Points on a hilly landscape, in no order, each with its height.
A ball rolls from a point to whichever of its 5 nearest points has the largest drop for the distance, and stops where none of them is lower. Distance is the straight distance between rows; heights are no part of it.
Sug h=52.0: [129 142 113  81 130 151  60 114 133 182 167 160 118 153 135 153 119 172
 140 139 131 184 143  97]
sen h=25.0: [140 160 130  81 157 119 111 166  95 115 153 141 128 124 128 167 168 168
 122 130 167 157 154  54]
nalor h=55.1: [127 115 117 138 110  78 123 141 196 143 113 132 162 106 103 212 169 125
 156 141 116  74  84 151]
sut h=40.6: [117 141  74  93 118  78 104 130 173 183 134 108 185 123 128 208 123 153
 147 129 130  85  66 155]
Gub h=34.4: [134 173 128  84 126 152 101 132 103 132 136 151 130  53 135 184 125 166
  90 129 158 209 148  82]
ligi h=42.2: [ 97 132 114 109 175 159  86  94 139  85 190 115 142 169 116 192 201 128
 117 115 146 129 143 102]
zud h=38.8: [103  70 175 133 139  93 156 181  71 113  59 103 124 150 163 120 100 125
 135 113  72  79 115  78]
surip h=33.5: [169 131 147 111  95 137 158 171 102 127 131 112 138 117 121  63 104 116
 153 107 109  97 134 101]
zume h=34.3: [123 114 119 117 138 144  97 167  82 127 116  96 156 176 153  90 143 118
 113 114 106 102 106 178]
zopum h=60.2: [127 107 150 135  86  85 193 120 186 101 110 137 142  87 127  62  95 142
 115 104  76 120 101 137]
tofeb h=27.8: [174 127 134 112 144 168 116 151 147 106 205 123 158 151 111 125 131  94
 152 114 130 107 143 108]
rudo h=22.7: [ 88 164  80  89 118  90  85 105 176 178 146 119 170 103 126 179 127 153
 117 118 146 123 105 152]
zun h=45.9: [107 160  95 145 151 130 152 191 109 143 115 156  94 148 176  64 165 132
 123 115 135 137 153 177]
besi h=29.1: [152 156 136 104 148 179 127 163 138  97 169 108 140 152 119  98 146  99
 132 117 127  88 139 153]
veru h=29.9: [142 154 153 106 117 137 138 201  85 130  87 119 112 139 148  81 141 105
 124 111 126 104 112 173]
Guso h=50.2: [123 141 120 123 152 162 165 133 111  93 146 106  87 149 117 153 115 110
 147 164 203 118 162 105]
dusis h=48.9: [ 84 183 118 129 128 139 177 181 106 111 102 127  81 126 146  75 148 110
 121 127 163 101 151 157]
bimov h=58.8: [ 89 158 101 126 140 181 155 163 147 118 154 139 101 156 146  75 166 104
 135 112 149 133 167 173]
Getif h=47.6: [126  76 137 148 100  98 169  87 146 153  88  89 140  99 109  55  83 162
 127  94  82 127 112 115]
tinil h=55.7: [114  98 138 176  98 118 124  86 198 126 120 128 154 116  82 150 129 108
 143 136 120  93  98 166]
tusi h=57.5: [112 152  96 132 163 160 121 151 123 133 146 130  95 171 145  46 169 123
 117  90 119 137 168 180]
Renu h=59.2: [116 145  98  88 139 183  78 147  97 160 152 120 117 161 144 190 133 184
 126 159 184 178 137  95]
ded h=35.7: [122 138 114 119 142 160 121 124 122 116 157  73 152 167 116  63 144 109
 103  83 139  97 139 155]
Puza h=62.9: [117 101 119 177  92  92 148 101 199  94 120  86 184 126  89 195 132 113
 145 152 107  61  75 157]
suko h=43.6: [156 124 122 111 132 149 118  93  90 137 156 130 114 148 128 197 115 133
 141 150 186 155 142  91]
lur h=63.2: [134 119 146 163  86  88 173  74 168  87 100 106 127  76  95 123 100 117
 103 125  97 120 104 137]
sapo h=27.5: [147 114 166 122 109 107 141 162  56 136  49  85 110 115 143  95 111 144
 129 104 106 126 100 120]
nis h=41.3: [ 93 186 102  92 125 146  84  76 158 168 140 140 152  74 136 171  88 158
 100 124 149 186 148 112]
tuliv h=42.3: [145 144 100 103 124  80  90  62 138 186 151 139 144 120 127 153 107 175
 102 134 136 171 131 108]
sonag h=41.9: [101  90 162 150 154  85 151 193  71 130  63 128 106 147 171 122 124 109
 122 123 102  94 108 129]
bul h=63.3: [136 114 136 114 128 154 100 113 121 187 134 194 117 136 129 198 137 141
 155 179 150 173 133 147]
lemis h=33.3: [144  86 174 135 107  95 150 148  76 119  57  99 138 111 158 109 116 149
 136 115  68 129  99  88]
zevo h=36.1: [172 111 165 151  95 132 156 122 103 128  74  92 110  91 106  86  85 134
 117 111 127 129 113 126]
mezon h=46.6: [ 91 126  93 145 175 170  90  93 158  98 198 126 116 179 113 114 177 117
 133  98 136 114 165 116]
meba h=48.8: [147  81 137 166 106 122 136  58 167 143 134 134 124 128  72 134  85 110
 152 155 125 120 118 146]
Tar h=35.5: [124 141 120 119 181 163 106 155 155  88 191 146 135 149 121 162 183 102
 134 133 156 113 152 106]
Beg h=54.9: [114 169 106  95 118 159  90  64 132 166 151 136 131  80 119 186 112 154
  92 136 172 206 132 139]
rodi h=60.8: [116 117 119 145 108  98 108  57 149 138 126 152 144 117 101 196 144 106
 123 171 143 118 101 167]
pulu h=10.4: [121 154 147 115 153 142 148 185 115  93 154 125 104 138 110  94 134 103
 136 110 165  98 164  94]
Gof h=57.8: [ 88 147  87 145 168 175 152  86 144  87 161 111  92 150 113  88 169 111
 102  95 137 165 171 137]
mos h=53.7: [117  89 127 172 101 125 126  84 200 149 118 137 117 121 100 114  95 121
 147 149  99  94 116 147]
Zini h=39.6: [140  90 162 188 125 122 115  93  76 124  37  81 121 132 147 144 120 163
 122 124  81 150  88 130]
nolop h=62.3: [108 125 118 118 109  66 118 149 186 162 127 167 151 108 117 179 160 148
 155 149 141  86  83 116]
dez h=47.7: [148 137 116 103 118  54 138  88 143 135 145 159 146  91 120 166 119 134
 102 123 136 159 133 106]
zopa h=28.7: [141 139 145 110 136 148 132 193  98 129 103 120 134 136 136  61 135 118
 134 102 115  93 133 141]
Vul h=54.1: [144 103 127 152 114  61 149  39 131 120 135 152 138 112  95 158 118 121
 122 140 151 150 124 112]
geba h=42.1: [101 160 106 128 142 174 134 140 134 107 167  98 123 159 125  91 164  94
 113 119 151 110 144 189]
dok h=65.3: [118  98 141 137 120  43 147 152 189 127  94 130 123 116  89 178 138 151
 168 136 138  68  99  79]
mukav h=29.0: [158 151 159 141 108 130 157 160  72 113  62 100 110  96 134  97 104 114
 120 124 125 120  99 140]
tilut h=50.3: [114 156 116 122 154 167 156 167 144  68 186 156 118 136 136 154 184  91
 135 142 170 115 152 127]
Kesil h=62.1: [106 158  93 139 155 187 144  97 157  99 165 115  98 160 147  92 161  99
 103 111 150 156 178 180]
nokop h=41.4: [110  84 163 130 138 104 138 204  68 136  67 118 128 152 168  99 125 129
 125 107 105  80 123 115]
Zelop h=48.6: [116 173 101  93 141 174  65 108 128 171 149 137 135 100 138 170  95 179
 106 155 152 191 141 110]
tove h=54.0: [126 110 126 133 121 116 100 117 158 165 129 194 139 119 119 172 136 121
 145 158 143 131 113 135]
gal h=52.2: [110 155  96 140 140 143 119  94  92 112 122 106 123 166 160  65 149 117
  95 108 129 157 144 207]
pibot h=30.8: [144 129 154 127  88 145  96 148  62 117 100  86 156 154 162 132 109 118
 109 134  74 127  68 171]
fireb h=28.6: [160 169 135  82 143 136  82 164 108 115 175 154 159 105 139 198 178 147
 120 130 133 179 126  91]
Nes h=59.4: [119 104 114 141 116  79 112  95 178 174 140 168 153 133 113 177 133 119
 136 155 122 122 111 148]
geno h=27.4: [100 144 122 121 152 129 141 193 100 128 117 134 107 148 144  46 148 128
 122  81 117  93 184 125]
lomi h=46.3: [ 97 192  99 122 128 183  82  85 145 118 140 106 149  79 138 160  75 153
 117 113 142 201 164  59]
zum h=41.1: [100 132 127 124 153 100 143 197  76 130  87 154 108 163 183  97 151 106
 120 127 120 120 121 183]
bipi h=31.9: [139 178 119  80 142 110  93 119 124 135 139 137 142  68 138 153 123 179
 107 106 136 200 149  67]
Zagu h=42.4: [154  84 126 158 101 107 157  70 152 122 136 123 129 117  88 101  59 133
 134 123 118 119 127 109]
loru h=50.5: [ 88 142 128 132 164 168 150 166 160  87 174 170  76 150 139 110 180 114
 132 143 157 134 160 113]
Gisom h=41.0: [166 133 140 125 129 147 168  94 117  98 150 136 100 107  91 148 103  95
 135 136 177 118 140 112]
Raled h=69.1: [110  97 106 154  94  72 186  88 204  90 113  78 165 122  91 149 101 131
 132 123 123  88  90 131]
Naz h=38.4: [153 132 129 121 125 136 111 147  68 121 118  67 162 175 132  94 122 108
  97 117 105 111 103 178]
Gira h=16.4: [151 123 171 124 111 137 122 195  78 126  75 113 132 127 168 106 130 116
 124 134  76 126  83 149]
pesa h=33.7: [184 153 158 108 131 109 149 144 121 115 165 186 155  89 110 173 129  97
 126 148 141 156 140 107]
nidem h=60.1: [116  93 127 136 115  63 117 133 201 164 125 193 134 123 108 151 130 124
 162 140 114 101 120 117]
livo h=32.3: [150 116 154 116 118 135 156 152  71 134  99  84  94 126 129  71 103 145
 136 107 132  96 142  97]
muped h=39.1: [124  73 201 145 147 107 134 184  77  99  72  98 131 140 170 141 108 110
 126 138  64 113  76  99]
nare h=40.4: [159  82 133 155 107 154 137  97 128 169 116 100 122 132 103  78  67 126
 159 123  96 111 129 126]
runid h=53.2: [150 107 131 144  93  65 181  88 183 105 127 140 142  99 103  94  81 119
 116 119 109 107 113 113]
Zas h=34.6: [116 149 120  96 155 145 114 180 138  99 178 162 123 147 139 165 197 126
 124 139 151 131 143  97]
vevus h=42.9: [115  75 198 144 150 129 113 142  86  88 101  92 135 166 181 171  92 110
 131 168  38  96  85 136]
tuvi h=30.5: [ 91 131 125 119 172 123 137 165 133  96 170 158  90 160 117 147 181 138
 138 128 173 125 174  50]
zamed h=36.8: [173 102 140 141 117 133 158  99 121 129 131  99 119 120  96 107  77 129
 152 121 131 126 147  83]
Soz h=53.9: [172  96 145 151 127 154 119  93 137 152 159 155 104 148 117 157 101 116
 167 157 152 124 126 132]
vefup h=66.1: [107 145  82 153 152 184 134 118 122 137 156 131  82 171 158  73 170 140
 142 103 113 186 186 152]
getu h=40.1: [176 146 158 120 103 156 166 143 123 129 115 132 129  80 111  82 107 106
 119 116 107 120 111 142]
Gug h=46.4: [115 138 124  89 107 111  83 124 162 186 131 203 143 132 140 145 127 156
 139 158 125 153 126 114]
detar h=58.7: [121 110 159 185 106 117 126 117 202 130 101 187  98 112  99 152 141 105
 154 167 127 108 112 152]
kupar h=61.7: [105 112 130 170  96  66 141  69 184  90 124 116 155  94  88 185 124  98
 114 137 136 112  98 150]
sez h=31.0: [164  95 157 121 104 127 139 169  99 140 107 123 163 125 156  69  97 139
 145 120  46 118  90 135]
Sitof h=35.2: [ 94 177  97  70 118 126  80  71 172 180 137 128 164 110 127 156 102 150
 121 125 146 162 133 125]
sufol h=43.2: [175 129 171 139 122 142 164 106 124 103 105 116 123  69 101 108  94 103
 120 132 148 136 119 122]
nesib h=36.9: [112 167 124  90 162 148 123 177 102  82 156 156 115 125 144 195 185 123
 128 148 181 150 150  80]
gonar h=37.4: [ 87 173  93  72 101  98  90 126 189 191 133 169 159 111 134 135 105 157
 129 133 127 125 114 124]
suv h=38.1: [108 126 128 130 134 112 106 174  79 119 102 114 134 183 161 108 147 107
 104 133 105 100  87 186]
Gev h=23.5: [132 143 126 109 154 158 127 176 135 128 175 132 133 148 118  67 148 102
 145  94 113  74 161 123]
Mozin h=49.2: [144 173 118  86 127 154 115 111  75 127 140 131 129  93 145 195 144 166
  91 156 190 196 151 104]
Pom h=39.5: [144  79 173 119 128 107 146 179  85 123  77 103 157 141 184  99 106 140
 146 122  44 115  96 101]
deluz h=37.3: [116 137 116 100 167 128 131 142  96  95 155 128  92 152 123 179 155 152
 129 158 207 121 167  61]
Tuvu h=45.0: [ 92 105  98 167 156 120 122 160  96 141 112 146 110 186 195  91 150 100
 114 118 103 123 139 174]
Zes h=23.4: [161 120 138 108 151 125 139 157 122 100 162 136 116 129 110 128 135 135
 139 123 165 113 162  53]
mebuk h=46.5: [126  69 127 176  84 145 121 111 192 175  76 104 138 127 112  67 101 145
 167 124  71 106 117 157]
zeda h=43.7: [160  92 143 172 103 173 125  81 147 142 115 115 113 116 113  92  69 125
 153 131 120 124 115 161]
Vugo h=53.1: [112 101 153 196 101 134 126 121 208 127  89 127 131  96 103 102 125 132
 146 137  79 109 102 176]
Vad h=44.5: [125 139 106 107 126  99  74  65 132 187 149 169 157 105 131 180 122 146
 125 150 138 166 119 131]
Dilek h=26.8: [136  73 139 153 120 121 148 141  50 164  45  89 116 138 134  91  96 155
 148 109  87 116 126 106]
bup h=46.2: [150 125 129 110 115  68 127  78 113 125 140 160 136  77 114 175 134 112
 103 155 160 168 129 115]
pev h=67.1: [133 120 140 182  76 123 145  56 158 110  87  92 124  79  87 126  95 115
 107 124 114 134 100 157]
Nuven h=36.0: [130 146 134 133 123 127 167 156  79 125  66  85  84 131 125  90 121 129
 117  97 165 103 129 140]
givuz h=50.4: [ 92 123  90 142 175 178 124 118 161 108 185 147  94 174 127  76 168 116
 134 110 132 132 169 127]
zoduz h=43.5: [172 112 144 139 120  98 156 108 153 112 159 161 143  92 120 124 105 107
 123 132 121 140 136  87]
mame h=56.5: [123  73 111 168 114  70 134  79 191 134 144 128 153 131  99 146 107 125
 133 147 112  89 111 130]
melim h=18.5: [153 163 146  82 134 118 110 148 106 124 160 186 144  73 124 191 160 138
 104 140 132 188 133 105]
Desus h=79.6: [131 151  78 164 154 170 155 103  86 121 117  80  92 161 177  89 179 145
 144 108 116 207 171 167]
Gidu h=38.3: [163 168 151 126 114 176 142 172 132  89 144 122 133 123 113 113 111  79
 127 136 121 101 119 145]
Riv h=64.6: [111 129  81 149 152 143 133 106  84 134 124 108  88 179 181  86 149 140
 119 112 115 181 156 197]
modum h=40.5: [108 148 106 131 144 135 115 138  72 130 133  98 122 168 142  77 158 120
  82 117 129 112 130 197]
saru h=30.2: [144 114 126 135 144 155 135 117  97 122 164 111 109 149 101 141  97 131
 157 143 173  94 166  96]
Kuf h=48.7: [122 146 104 104 130 146  61 110 136 179 144 176 150 128 143 161 115 182
 132 142 140 168 134 115]

Call two points neighbours if one is among the 5 nearest of the other. Go from one point of each pair to the other, from neighbour to neighbour, staying as low as possible. Name the highest point that can't be avoided.
Dilek, melim -> veru
melim, rudo -> nis
Dilek, Gira -> sapo

Where does a ball stop that starts at each point below?
Nes -> rudo
rodi -> rudo
givuz -> pulu
nidem -> rudo
